Each row is a point on a landscape with many valleys, with its height.
From any point a ball rolls to the lowest of the 2 points nearest to it. It stops when none of these is lower. Distance is the straight distance between rows; heights are no part of it.
(1197): [133 160 158 120  94 133 128 128 172 155 113 171 129 161 175 133  89 163
 154 105 153  97  49 170 116 102 104 117 155 117 127 101 132  94  92 143
  80 136 134 120 140 121  80 131  87  85]  h=830
(1221): [130 119 136 189 113  84  85  88 120 140 192 120 140 109  95 159 143 117
 108 123 155 116 154 143  90 104 128  75  54 125  88 117  85 131 141 100
 127 134 133 117 135 136 110  96  97 144]  h=412
(411): [184 125  95  70 100 156 138 155 136 125 128 147 116 145 165 132 109 166
 148 114 127 135 108 147 127 147  77 145 167 161 122  91 212 120 138 146
 148 145 139  91 121 103 137 133 144 102]  h=677
(450): [143  81 130  87 100 128 191 145 178  85 102 167 171 157 158 145 144 100
 142  82 127 103 143  77 102 107 134 221 177  77 146 130 111  97 142  82
 129 137 132 124 107 157  84 103 108 119]  h=278
(993): [141 161 145 118 182 132  80 139  83 158 186  87  72 116 115 117 114 122
 142 154 122 108  87 200 180 159  66 109  64 163 112 171 109 170 101 143
 122  99 143 164 112 102 206 147 152 117]  h=585
(298): [116 164 156 134 172 122  90 127  63 143 185 118  70 130 124 106  92 131
 160 109 135  80  88 133 192 153  90 109  55 121 107 175 112 181  87 131
 112 111 141 149 133 109 189 139 151 162]  h=533
(794): [ 81 127 125 141  89 153 121  96 144 112  39 161 156 113 151 107 103 138
 137 110  95 157 102 128 153  84 173 129 126 150 189  90 108 118 116 157
 112 174 126  94 159 135  88 142  88 130]  h=625
(175): [147 137 133 128 164  67  99 133 169 148 134 153 140 126 136 155  85  95
 131 124 203 119 141 220  70  86  98 111 159 159  66 120 119  96 158  68
  98  71 123 161 132 156 110  99  79  80]  h=178
(666): [ 71 112 139 133 161 157 127 118  72 127 142 125 112 137 130  97 140 136
 130 161 137 142 158 141 137 139 191 108 136 147 185 113 115 123  96 196
 128 127 146 153 153  93 122 123 127 139]  h=434
(309): [124 143  67 137 188 137 119 156 164 115 114 101 157  85  82 159 160  59
  93 149 118 139 114 150 125 105 129  90 143 134  93 158 112 125 182 126
  72 130  87 133 165 167 133 127 139 124]  h=657
(1308): [139 108  99 129 140 149 140 155 118 127 137 168 119 134 156  92 121 129
 155  73 131 103 117  94 152 140 115 187 148 106 137 184 172 119 117 147
 100  92 127 132 152 143 145 112 172 155]  h=321
(913): [144  82 121 170 156 163 191 122  44 143 165 105 155 125 147 100 114 131
 141 158 140 137 208  99 134 112 136 129 154 145 149 108 201 159 146 180
 141 112 148  95 119  21 186 116 176 188]  h=425
(11): [197 114 103 134 128 116 149 132 154 139 146  78 120  95 101 105 186  80
 129 176 164 149 149 144 120 101  61 151 100 112  77 167  97 147 126  80
 121 125  73 141  73 115 132 160 172 133]  h=646
(196): [100 101 180 190  77  81  99  76 164 118 115 175 145 136 132 113 120 132
  73 113 104  84 131 132  90  99 150 121  80 149 138 140  61 107 117  84
 134 144 135 104 111 178  84 107  92 133]  h=361
(277): [ 90 159 135 148 137 149  91 110 129 117  71 104 121  94  97 128 108 108
  91 144  97 147  69 160 172 122 146  55  89 165 167 101 116 146 110 147
 136 194 148 116 177 131 122 176 105 123]  h=534
(319): [ 79 153 118 115 103 140 113 147 125 134 119 147 144 172 165 117 139 170
 137 122  90 110  76  65 108 117 188 158 133 125 171 114 131  85  97 166
 102 120 170 126 124 162 116 139  80 168]  h=458
(559): [ 90 190 122 115 157 129  97 127 130 115 130 142 118 110 100 141 137 142
 138 111 125 132 123 107 132 160 168 105 151 122 125 105 135 119 139 132
 117 127 153 152 162 180 114 132 124 112]  h=616
(1017): [ 93 188 137 173 174 119  99 115 142 126 181 134 131 108  97 168 163 135
 107 117 111 100 122 109 131 145 152  82  91 124 129 137  90 140 119 106
 122 134 169 150 160 178 138 141 126 149]  h=578
(466): [150 141 113  89  86 124  90 145 157 127  92 139 111 137 141 129  87 159
 112 152 134 141  46 181 116 137  83 106 133 190 107  86 169  98 154 123
 132 145 140 121 112 118 130 137 103  85]  h=638
(88): [145  59  46  95 137 147 179 189 140 116 117  96 177 129 122 121 122 114
 123 144 115 133 115  99 155 127 122 143 133 121 132 188 110 102 166 161
 119 114  92 112 118 123 133 124 171 102]  h=706
(1409): [ 82 159 173 147 167 138  90  68 103 113 157 151 113 125 190 153  97 122
 141 121 203 116 109 192 124 101 128  87 151 144 149  72 116 137  96 139
  84 133 111 133 178 106 127  95  55 138]  h=572
(1010): [187 116 150 154 157 116 184 175  99 180 151  76 101 115  86 102 126 141
 129 115 119 126 137  73 165 150 100 151  94  28  98 176 146 171 107 117
 154 103 128 128  95  75 186 141 167 134]  h=372
(1247): [ 96 115 114 114 182 130 127 142 135 139 143 146 116 115 131  74 159 112
 114 103 104 116 101 118 138 139 129 160 133 109 132 212 116 121 100 156
 103  93 128 172 132 160 137 106 164 118]  h=391
(959): [139  77  86 107 111 149 160 160 173 107  74 142 164 138 148 144 132  97
  93 159 135 140  82 194 124 111  92 144 166 166 127 135 134 107 171 133
 114 136  81 119 156 116 108 112 144 107]  h=659
(35): [133 120 113 123  89 132 162 116 152 153 127 119 135 138 132  89 149 130
  99 130  66 101  91 133 170 111  93 136  87 121 126 201  80 127 108 157
 107 143  92 107 105 133 161 135 156 122]  h=707
(910): [123  77 115 121 154 142 139 130 111 111 103 132 145 111 112  88 136 152
 127 147 115 155 190 102 123 148 158 148 137 146 153 123 140 135 127 128
 193 130 147 133 106 103  73 121 192 102]  h=59
(1035): [113 171 166 112  77 158 162 108 105 147 117 163 109 169 144  96 145 160
 175 114  61 132 189  84 149 134 140 141 143 154 181 132 148 142  84 161
 154 170 146 130  91 131 142 188 130 148]  h=543
(1258): [114 128 147 111  88  95 142 125 180 140 102 172 158 126 169 151  63 144
 147  96 162 121  59 143  92 108 125 141 185  86  97  93 133  76 146 102
  91 118 121 102 129 127  79  93  75  53]  h=851
(108): [ 99  81 117  88 173 131 140 159 123  98 118 152 131 124 123 109 163 111
 147 146 134 170 209 111  85 137 176 174 171 127 142 131 128 130 134 121
 152  90 123 170 113 145  80 104 169  98]  h=192
(259): [112  85  98 153 130 133 133 120  53 132  97  88 144 112  87 156 144 171
 132  94  93 157 151  58 145 147 167 172 123 107 129 113 123 178 139 130
 167 158 155 101 131  86 158 121 161 197]  h=300
(1082): [ 93 106 127 138  91 161 135 102 111 113  65 129 140 145 152  83 131 152
 113  98  69 133 114  89 152 116 157 153 133 147 182 144 120 131  96 184
 146 161 142  89 141 115 122 141 148 173]  h=654
(1122): [135 131 149 108 138 101 180 146 214 135 117 173 164 161 146 128 118  70
 120 135 159  80 112 197 125  96  86 149 159 142  97 171 104  89 150  75
  95 112 124 165 135 135  96 107 130  76]  h=358
(588): [123 174 190 139  85  92 127  91 177 154 196 154 127 134 110 153 160 126
 133 108  71 107 189 116  94 133 151 109  92 130 123 138  94  95 105 105
 154 114 178 149  96 186 110 136 110 101]  h=557
(398): [216  99  86 107 160 150 156 183 150 123 142 133 120 135 151 128 126 143
 133 156 153 130 148 161 132 142  62 145 166 163 135 116 207 128 153 118
 159 106 112 119 106 109 150 147 160 101]  h=710
(570): [ 88 183 108  72 138 151  99 162 143  85  96 168 132 114 135 148 112 128
 160  93 112 136  90 116 112 131 171 121 184 120 126 105 136 106 154 144
  73 135 135 123 169 188 103 127 114  99]  h=645
(1166): [163 163 134 153 173 139  95  96 140 130 151 111 114 118 145 162 122 131
 123 122 203 129 103 167 126 104  93  96 160 145 136  65 157 114 130 123
 110 131 122 150 143 112 145 116  53 128]  h=520
(387): [122 104 116 127 129 122 140 168 206 135  57 147 171 120 145 168 108  66
  83 190 145 153  63 213  99  94  97 109 164 163 105  98 127  87 201  73
  91 132  93 144 132 110  84 119  87  74]  h=631
(1124): [139 138  77 130 124 117 138 148 177 112 144 136 170 107  99 162 146  84
 117 119 111 103 118 118 120 106 117 115 115 122  80 165  97  98 194 103
  80 132  90 116 134 182 128 107 127 121]  h=678
(929): [109 119 142 130 138 147 160 111 114 145 185 127 118 143 134  94 172 111
 152 153 141 148 193 145 127 126 169 122 137 130 159 143 127 121 110 181
 118 105 115 173 138 113 141 106 109 121]  h=373
(222): [147 158 210 132  71 141 158  80 132 153 148 153  83 157 139 105 161 124
 133 110  85 105 188 131 137 156 111 134 131 118 174 133 144 133  73 135
 155 163 138 139 110 133 139 159 119 128]  h=590
(135): [176  96 124  90 104 128 160 127 141 117 118 129 136 125 113  99 127 115
 131 114 132 129 166  90 130 159  93 167 139 124 118 142 160 110 145 104
 190 146 127 129  96 120  96 121 173  92]  h=201
(1302): [158  94  87 112 127 111 126 179 105 142 131 107 127 128 127 150 123 113
 172 151 210 175 194 106  68 123 130 124 182 105 107 103 131 112 142 114
 136  86 102 154 107 135  64 134 133 136]  h=163
(44): [130 130 124 114 136 137 128 145 145 115 109 173 128 142 173 108  84 129
 138 101 177 104 115 126 131 133 121 158 185 118 130 148 164  86 133 136
 102  83 114 130 157 154 100 104 148 116]  h=392
(1204): [131  88  99 130  94 106 150 114 134 131  94  62 154 103  72 110 150 123
 100 150  80 165 155  86 146 126 155 121  88 116 118 158  69 136 145 129
 160 149  94 106  85 137 135 142 142 116]  h=371
(1295): [131 117 102 152 169 122 111 153  46 153 127  78 132 115  97 157  89 155
 140 138 182 172 147  99 133 151 157  82 154 124 139  70 155 128 156 148
 164 112 158 151 141  73 124 125 114 148]  h=370
(464): [ 97 136 101 162 132 142  87 107 149 115  70 141 145  87 105 160 123  95
  71 131 120 147  59 170 145 110 125  83 112 154 134  94 134 147 157 117
  94 168 114 113 192 143 117 126 109 141]  h=565
(964): [ 81 162 126 154 196 170 114  92 104 110  91 160 143  88 169 156  89 152
 178 131 180 170 125 146 153  97 169 144 181 123 188  52 131 128 120 159
  88 133 112 119 163  86 107 117  93 122]  h=548
(983): [133  80  84 122  85 127 125 124  81 122 101 101 150 113  98 155 147 133
 133 102 127 175 161  82 112 144 151 153 150 103 103  92 149 138 172 136
 147 150 127 100 133 108 131  96 142 167]  h=220
(132): [188 130 115 134 152 142 163 137 135 139 133  74 111 100  97 114 189 120
 106 151 113 138 124 149 158 145  64 138 119 118 104 173 148 164 133 113
 146 133  95 135 105 103 188 162 177 106]  h=607
(1316): [112  77 130  86 103  94 139 128 176 111 156 116 159 134 105 123 148  67
 107 164 155 139 153  99  92 149 117 155 107 105  82 178  63  96 151  87
 142 110 106 157  76 171  79 118 158  99]  h=664
(858): [173 110 111 125 127 120 126 144  77 162 135 100 117 117 117 144 114 134
 162 146 208 176 184  95  78 128 125 109 181 100 107  53 179  94 149 131
 158 117 141 141  85  70  87 118 124 142]  h=277
(918): [136 116 172 162 111  81 138 107 178 152 169 140 134 147 119 141 210 117
 105 116  99 103 184 112  56  99 144 149 101 106 140 141  65 112  89  79
 148 138 158 156  80 172  82 125  87 132]  h=598
(270): [100 167 173 114 101 144 157 127  83 145 141 111  82 156 115  99 105 170
 143 150  70 147 161  72 174 166 148 141  85 106 113 160 160 204  90 161
 168 121 119  98 102  84 212 145 175 167]  h=127
(129): [148 163 139 118 162 112 108  94 156 128 127 127 118 101 151 176 135 133
 144 115 205 171 128 173  72  98 101 125 200 110 100  48 166 118 147 103
 111 122 102 124 118 120 133  96  45 101]  h=563
(493): [104  94 137 161 134  90  81  89  90 142 176  89 120 104  74 132 161 124
 111 140 121 143 166 123 104 128 155 107  52 102 103 130  59 151 117 115
 139 123 134 144 101 125 117  97 124 156]  h=352
(412): [ 94 156 145 115 142 122 126 131 151 140 181 169 114 140 135  86 178 122
 134 102  79 102 128  88 116 128 153 157 104 120 145 179 125 114  84 135
 114 106 156 178 116 176 138 113 111 129]  h=449
(650): [139 155 173 114 122 175 153 112 100 142 160 171  84 158 188  91 133 134
 181 113 155 114 140 162 143 128  95 132 146 135 177 103 193 142  71 172
 121 147 140 134 146  73 144 143 117 138]  h=673
(397): [199 105 116 113 141 110 149 128 175 119 106 130 127 125 120 117 145  56
 129 100 205 124 137 137  95  93  57 168 158 110  84 136 147 116 139  66
 127 142 111 145 122 120  83 122 143 130]  h=41
(1107): [120 118 153 112 112 127  71 126  71 136 148  89  79 153 133 118  92 153
 120 144 142 110  82 185 140 162 109  73  86 165 136  98 136 139  98 171
 157 142 163 138 133  81 136 120 107 125]  h=593
(342): [178 145 132 173 135 100 100 108 154 143 175 112 128 120 108 164 143 111
 102 132 185 109 120 173 105 111  94  80 107 141  90  97 131 119 150  96
 116 129 133 131 140 134 130 118  83 131]  h=468
(33): [ 75 216 151 146 129 122 100 108 190 124 136 197 150 119 144 148 123 130
 130 101 112 108 104 157 103  89 143  71 101 159 115 120 101 113 121 115
  91 150 160 107 163 177  97 139 100 105]  h=478
(976): [118 135 117 162 123 129 113  84 112 124 163 160 134 135 138 178 148 132
 128  83 160 107 122 131 129 126 129 142 142 104 123 102 128 143 132 118
  78 136 116 114 186 158 151 101 102 190]  h=780
(1310): [129 114 151 151 139 179 156 100  53  99 157 111 105 142 163  95 119 151
 128 167 132 123 169 130 158 146 126 124 124 150 162 109 185 177 104 173
 168 126 119  96 136  39 183 133 172 181]  h=344
(622): [170  96 131  81 102 113 169 132 168 115  97 159 147 135 114 136 140  80
 120  82 129  95 131 105 108 139  80 188 155  99  99 158 120 103 156  75
 151 171 131 138 106 151  82 117 157  97]  h=180
(1217): [145 128 117 126 160 164 118 108  98  88 116  95 113 119 155  99 110 164
 109 165 162 168 153 128 137 138 136 110 160 176 146  74 211 142 140 159
 170 122 124  90 129  71 173 126 140 156]  h=235
(772): [132 180 172 121 105 109 128 123 170 162 204 134 108 119  99 130 169 110
 134 114  68 104 135 117 127 171 117 112  91 112 105 178 120 112 111 112
 134 103 165 162 107 178 144 141 154  95]  h=511
(670): [156 103  61  94 106 129 146 184 131  86 125 124 168 123 109 153 103 111
 150  96 101 105 103  61 136 128 149 160 142 104 107 151 109  77 195 124
 104 110 115 131 132 171 125 115 128 119]  h=705
(1089): [ 73 212 159 157 145 140  91  85 135 113 144 155 127 128 130 147 137 131
 132 111  95 100 117 118 157 118 154  75  77 164 163 119  77 150  86 123
 118 175 157 126 163 178 125 182 107 161]  h=535
(58): [138 116 123 133 108 116 144 111 136 130 156 105 140 128 123 114 155 108
 135 161 180 149 184 112 111 118 153 109 133 109 122 118 129  97 145 133
 126 105  96 142 122 135 108 100 112 125]  h=289
(1297): [ 90 127  98 111 108 110 122 164 163 102 100 138 141 147 115 114 128 142
  84 174  51  99  89  81 137 148 168 165  91 138 141 177  85 103 135 120
 120 122 126 112 101 199 130 151 149 128]  h=584
(377): [148  84 121 186 167 154 158 126  66 107  94  51 139 120  98 139 128 162
 111 146 118 138 148 103 172 118 141 127 101 124 147 124 115 209 116 131
 180 155 121  98 137  45 149 159 169 166]  h=383
(457): [114 140  67 120 171 139 106 169  63 152 125 115 126 127 118 162  78 161
 169  85 136 143 101 101 163 161 149 113 154 136 133 115 156 129 136 172
 127 109 169 135 179 122 152 135 134 159]  h=441
(181): [120 169 154 121 118 137 126  96  91 158 213 101  85 136 116 106 143 118
 158 143 123 141 168 130 158 161 127  92  89 135 119 142 159 146 102 170
 127 105 124 155 118 108 203 125 118 138]  h=385
(1130): [143 136 152 190 128 133 130 131 108 124 122 125 122 154 112 136 128 175
 122 122 113  59 120  89 161 131 151 137 103 108 185 123 100 128  96 121
 143 137 163 154 128 132 114 147 107 166]  h=776
(266): [ 70 150 124  87  68 103  90 126 141 133 123 180 133 164 147 129 124 156
 137  98  70 117  69 100  89 125 171 122  98 147 111 128 108 108 110 147
 101 139 162 114 132 192 103 145 105 141]  h=510
(939): [119 136 137 145 210 141 140 120 105 123 104 170 126 118 187 158 108 157
 172 133 202 160 179 188 107 107 131 155 216 112 174  82 142 148 114 135
 124  81  99 143 154  96 101 114 117 112]  h=502
(898): [159 122 177 143 111 157 164 103 111 137 133 166  99 151 153 108 145 149
 129 117 142  97 167 119 132 157 109 153 157  94 175 107 179 124  90 136
 157 150 146 126 128  90 113 132 152 143]  h=632
(1385): [ 73 131 111 161 121 102 108 138 143 113  74 106 134 124  97 108 114 140
  77 157  58 134  94  71 152 125 206 110  80 125 168 139  91 120 117 142
 133 146 143  98 138 179 136 158 108 163]  h=617
(1318): [114 117 112  88  64 142 174 111  97 146 149 145 129 148 106 107 145 148
 171 119  49 138 198  63 143 135 161 166 125 133 144 148 144 116 118 167
 144 142 137 137  83 121 159 125 129 127]  h=487
(852): [141 138 151 113 121 137 191 145 100 152 118  99 110 122 116  72 103 172
 127 103  53 136 138  54 185 143 120 167  99  74 105 189 147 184  97 137
 163 123 122  86  84  94 201 138 190 129]  h=265
(1243): [163 110  94  91 170 124 118 170 148 103  64 116 143 101 153 183 132  95
 140 114 195 187 134 187  62  83  92 129 225 123 106  78 152 139 168  93
 114 111  82 132 135 127 104 109  96 110]  h=604
(661): [125 205 158 142 120 132  81 118 158 140 106 101 126 112 111 130 106 128
 120 144 103 121  66 174 152 123 117  45  88 192 144  99 108 110 118 134
 137 171 177 138 141 134 109 180  91  96]  h=532
(1106): [ 53 121 156  96  95 109 121 102 159 100  93 199 139 154 178 129 146 157
 122 106 107 136 118 146  78 111 186 179 165 109 140 100 113 128 107 112
  94 123 130 114 145 169 103  86  91 123]  h=171
(736): [ 96 138 135 135 170 149 108 123 111 120 128  75 112 114  94 112 146 119
 101 167 112 150 114 172 159 154 158  74 102 156 160 133 107 146  99 173
 148 151 142 141 165 111 140 164 143 108]  h=491
(438): [112 179 136  93  88 138 132 151  99 142 170 122  86 176 133 118 117 156
 165 155 113 138 141  97 161 177 143 100 105 112 112 138 175 147 109 172
 132 102 124 135 130 128 182 152 149 153]  h=285
(932): [167  95 171 188 141 130 150 109  73 134 162  71  98 103 104 106 180 121
 126 154 128 108 176 118 154 122 100 143  64  57 131 151  74 189  84 104
 141 127  94 137  81  84 159 157 156 166]  h=718
(1351): [100 122 122  98  82 111 156 110 134 137 155  93 139 134  95  99 151 124
 124 140  51 146 176  44 141 141 182 132  95 109 118 169 104 102 127 159
 147 121 122 130  75 148 163 120 123 121]  h=433
(681): [ 75 165 123 128 127 138 112 144  95 134 143 131 112 172 150 120 128 163
 151 126 117 112  87  70 151 143 176 117 107 109 150 141 131 135  96 180
  95 116 154 126 156 149 164 148 123 205]  h=393
(323): [164  85  84 126 184 133 126 134  74 138 135  92 119 100 122  96 122 123
 135 119 160 166 182 111 126 140 108 148 149 128 109 155 184 155 143 143
 155  90 102 122 120  92 157 109 181 145]  h=142
(740): [111 127 112  99 119 158 104 164 131 122  81 158 144 135 198 102  53 160
 155 119 158 148  79 115 135 143 135 126 174 134 145 106 178  87 130 172
 117 104 138  83 143 111  83 126 162 118]  h=455
(800): [189 111 142 135 181 139 110 141  86 137 193  70  66 128 121 130 138 129
 132 156 155 121 141 178 154 155  69 119 102 162 139 135 161 164 102 132
 167 110 137 164 104  73 211 145 121 125]  h=639
(402): [ 61 115 182 140  98  76 136 108 203 108  86 206 168 135 152 143 134 127
  76 120 110 109 109 178  63  85 164 132 143 121 116 118  76 126 127  53
 106 135 133 108 134 170  83 101  93  96]  h=279
(555): [197 173 164 134 106 108 144 123 170 162 167  71 104 114  81 137 173  97
 108 144 103 110 135 143 135 169  76 121  94 109  95 165 134 120 138  94
 153 123 142 145  94 139 161 163 162  99]  h=562
(1304): [139 183 174 145 173 148 164 128  79 121 147  44  94 120  99 132  83 148
 152 147 113 115 116 108 227 118 126 125  51 139 117 145  92 229  99 116
 162 147 119 108 126  64 235 167 109 138]  h=528
(358): [209 107 108  71 143 125 164 147 145 118 126 145 128 125 157 133 110  86
 177  81 194 140 173 132  95 104  84 176 202 105 104  97 191  95 158 102
 133 112 115 128 108 111 119  97 105  99]  h=199
(808): [103 123 117 129 133 166 126 109  81  99 102 128 138 110 155 138 136 145
 124 130 156 171 163 107 116 156 156 141 200 110 142  80 186 137 159 160
 138 127 114  93 154 104 129 104 161 166]  h=109
(1132): [ 81 108 127  91 136 105 112 144 152  74 103 185 135 132 132 138 138 133
 117 140 137 133 150 126  78 139 183 181 161 110 124 114 108 117 153  82
 112 104 111 140 127 196  81  97 131 101]  h=275
(978): [123  84 119 139 164 112 106 108  39 153 154  67 105 112  80 113 125 135
 127 144 146 165 176 108 140 146 145 127  90 104 108 137 112 172 119 147
 152 105 125 147 101  69 157  99 154 155]  h=264
(420): [112  97 123 130 100 128  99 130  81 141 112 103 108 155 120 129 102 171
 103 111 118 118  68 141 154 161 122 107 100 127 136 128 128 152 107 167
 149 145 156 107 159  90 135 108 143 159]  h=550
(691): [139 117  77 101 115 124 130 136 111 101  82  62 139  88  61 140 144 131
 106 130  84 171 131 102 139 142 139 126 117 121  84 139 128 164 179 118
 152 161  96  91 121 133 161 129 154 112]  h=308
(1338): [132 120 114 149  96 110  99 152 169 156  87 141 145 111 124 159  89 112
  73 170 138 131  34 184 104 132 102  75 135 154  96 101 143  85 198  90
 101 137 127 131 137 128  96 126  96  82]  h=603
(786): [141 106  96 160 159 135 127  98  84 122 152 138 122 118 113 162 169 124
 140 108 152 121 137 146 156 127 105 161 120 121 133 130 119 184 126 114
 104 135  92 139 176 123 159 119 140 177]  h=799
(1342): [ 84 183 163 112  76  97  93 100 129 161 144 179 115 174 147 145 138 172
 142  69  49 105 110  95  90 122 148 110 112 149 139 111  99 122  75 140
 133 162 176 133 102 187 105 178  82 158]  h=552
(664): [159 123 123  86 151  85 142 149 189 133 148 143 149 139 140 138  91  45
 129 138 192 108 133 185  96 113  65 142 158 159  60 176 123  72 183  75
 109  85 106 161 111 160 124 104 110  80]  h=281
(1093): [145 107 116  57 104 156 180 165 136 119 158 120 140 147 142  89 104 126
 141 131  92 130 163  68 151 186 115 132 145 128 120 166 187 110 138 150
 186 122 140 114  88 110 134 128 194  83]  h=309
(821): [136 157 172  83  97 154  84  96  99 129 149 132  76 174 166 106 125 146
 153 125 151 114  93 183 130 136  83  96  96 177 133 104 160 147  78 166
 137 164 148 132 126  94 140 152 112 141]  h=636
(86): [162 154 194 170  84  84 103  95 179 152 123 107 147 103  94 147 126 109
  93 127 125 108 121 150  99 132 109  78 105 142 115 116  93  84 145  77
 167 143 171 131 106 153  66 148 111  85]  h=529
(212): [117 180 144 107 122 118 129 122 205 107 100 175 149 129 130 124 124 102
 126 130 129 106 108 192 128 106 111 129 145 168 100 132 115 108 148  91
  97 140 121 139 147 157  98 115 118  74]  h=418
(827): [154 137  77 114 182 134 118 168 152 124 109  95 137 104 110 169 147  83
 116 137 168 163 127 166 103 113 112  89 188 145 110 119 140 120 179 134
 111 113  93 155 160 161 128 130 100 104]  h=635
(1355): [107  52  94 108 166 156 173 179 107 102 123 158 174 128 168 128 162 124
 164 141 131 166 211  87  69 110 185 193 204 112 162 112 143 122 145 139
 134  88 129 136 107 116  92 104 159 153]  h=286
(1075): [135  87 125 133  85 105 128 151 170 129  93 150 171 119 158 188  92 100
 117  92 178 137  64 120  67 108 127 124 187  66  86  90 131  85 185  83
  77 112 102 106 145 153  76  93  87  99]  h=868
(388): [134 170  93 100  94 142 114 137 144 131  97 131 133 142 126  91 110 124
 147 105  94 107  58 111 171 114  97 122  88 146  94 178 131 131 133 153
  88 146 122 100 141 146 151 155 165 153]  h=733
(566): [ 80 140 104 171 125 100 109 120 176 122 121 126 153  91  88 135 136 111
  71 161  56 139 127 116 132 104 178  73  52 130 128 156  62 116 148 127
 115 157 121  75 134 189 140 142 117 128]  h=643
(893): [197  89  97 139 163 156 120 133  81 128 164 101  89 152 145 149 113 155
 137 132 166 110 118 171 162 122  70 132 119 174 155 102 169 157 113 147
 142 136 131 129 131  67 189 129 100 154]  h=681
(925): [ 97 145 142 150 165 131 110 128  52 145 176 141  88 144 131 105 116 150
 161  88 113  82 105  71 177 150 142 150  81 102 147 160 127 158  77 143
 114 114 168 161 135 113 181 122 129 201]  h=467
(1296): [123  85 163 107  94  78 139 127 189 126 158 138 133 153 122 131 193  83
 109 142 147 131 173 109  48 116 129 165 125  88  90 153  71 118  97  55
 132 120 126 160  81 171  63 123 141 134]  h=634
(532): [129 125 134 143 179 125 136 121 146 113  99 163 129 133 161 136 124 101
 128 111 197 123 146 173 104  99 120 145 196 111 131 130 140 125 131 113
  94  72  88 157 179 153 103 105 128 129]  h=448
(1285): [100 116  92 108 130 161 139 171 110 109 111 164 160 121 156 162 124 173
 173 124 110 158 151  89 103 128 200 185 196 105 171  71 133  94 156 155
 107 115 143 115 121 131 102 106 113 116]  h=374
(958): [ 94 127 151 186  99 104  87  82 115 127 142 148 139 102 118 149 109 138
 111 127 129 127 130 138 113 116 163  73  74 139 149  80  85 127 142 111
 129 158 144 112 146 138  96 107  57 125]  h=431
(522): [ 91 143 119 130  79 133  96 112 165 124  47 180 140  97 149 129  78 111
 129 136 109 162  51 175 132  86 139 102 106 160 149  78 130 131 156 117
  87 169 119  90 164 145  93 137  76  87]  h=596
(1322): [140  71  78 146 188 151 145 163  95 122 121 124 147 107 154  94 109 130
 128  99 128 133 147  93 140 138 121 164 162 109 133 184 170 144 133 154
 137  70 116 110 146 121 142 113 216 164]  h=241
(124): [148 165 141 142 105 109 117 124 177 139 118 103 153 104  83 128 125 114
 123 157  99 128 126 163 142 131 136  82  88 178 136 124  86  90 145 116
 151 145 160 142 117 154  94 158 111  66]  h=486
(1393): [ 93 147 102 135 101 130  83  99 135 118 130 171 130 145 151 134 109 126
 131 103 135 110  72 164 135 108 119 127 106 154  96 141 125 146 130 146
  51 128 108  94 183 162 139 116 127 172]  h=758
(603): [ 98 131 104 113  64  91 117 119 162 124 109 151 149 143 115 125 119 146
 112  93  31 102 107  73 120 126 144 150 103 146 127 163  83  99 140 117
 135 151 129 101  91 205 126 139 109 141]  h=551
(1265): [151 122 170 184 131 130 151 124  99 132 136  86 108 135  93 110 157 152
 117 145  98  95 168  85 162 143 146 141  85  94 165 154  87 161  96 121
 167 123 135 151  98 115 148 155 142 153]  h=749
(1373): [117 123 171 139 161 157 158 121  39 111 124  50 104 129 118 136  90 163
 134 136  93 109 138 111 204 135 131 128  80 151 143 133 102 228  88 138
 187 176 133  92 122  31 199 148 139 156]  h=461
(469): [189 123 138 115 134 122 143 158 173 132 135 131 123 142 146 149 133 131
 124 183 195 133 140 197  99 139  86 132 174 148 127 101 148 101 147  97
 138 104 107 151 106 124  99 141 129  62]  h=744
(101): [210 111 160 180 140 122 116 103 115 120 170  73  77  97 116 102 184  73
 119 168 183 112 157 163 118 108  57 142  77 101  98 143 106 166  92  81
 125 118  86 143  93  91 137 163 159 165]  h=680
(517): [134 148 169 189 107 136 113 127 147 134 104 154 132 146 133 157 114 167
  99 145 140  69  79 165 137 125 119 104 126 124 167  98  97 112 111 106
 107 144 134 136 151 134  76 145 115 113]  h=804
(1148): [158  82  75 108 106 132 161 145 152 152 126 115 149 138 125 117 137 116
 111 143 120 119  92 169 149 118  81 143 121 151 115 173 113 111 149 155
 107 129  92 121 130 110 137 106 143 106]  h=682
(868): [109 112 117 114 112 126 101 147 115 121  89 115 119 141 131  84  76 155
  98 138 135 140  91 109 147 168 144 108 123 132 132 141 163 109 133 161
 158 111 144 100 146 112 115 111 176 132]  h=509

For each start below, name the point where the ball stops.
(559) => (175)
(650) => (808)
(1393) => (1338)
(517) => (772)
(1409) => (323)
(827) => (323)
(420) => (323)
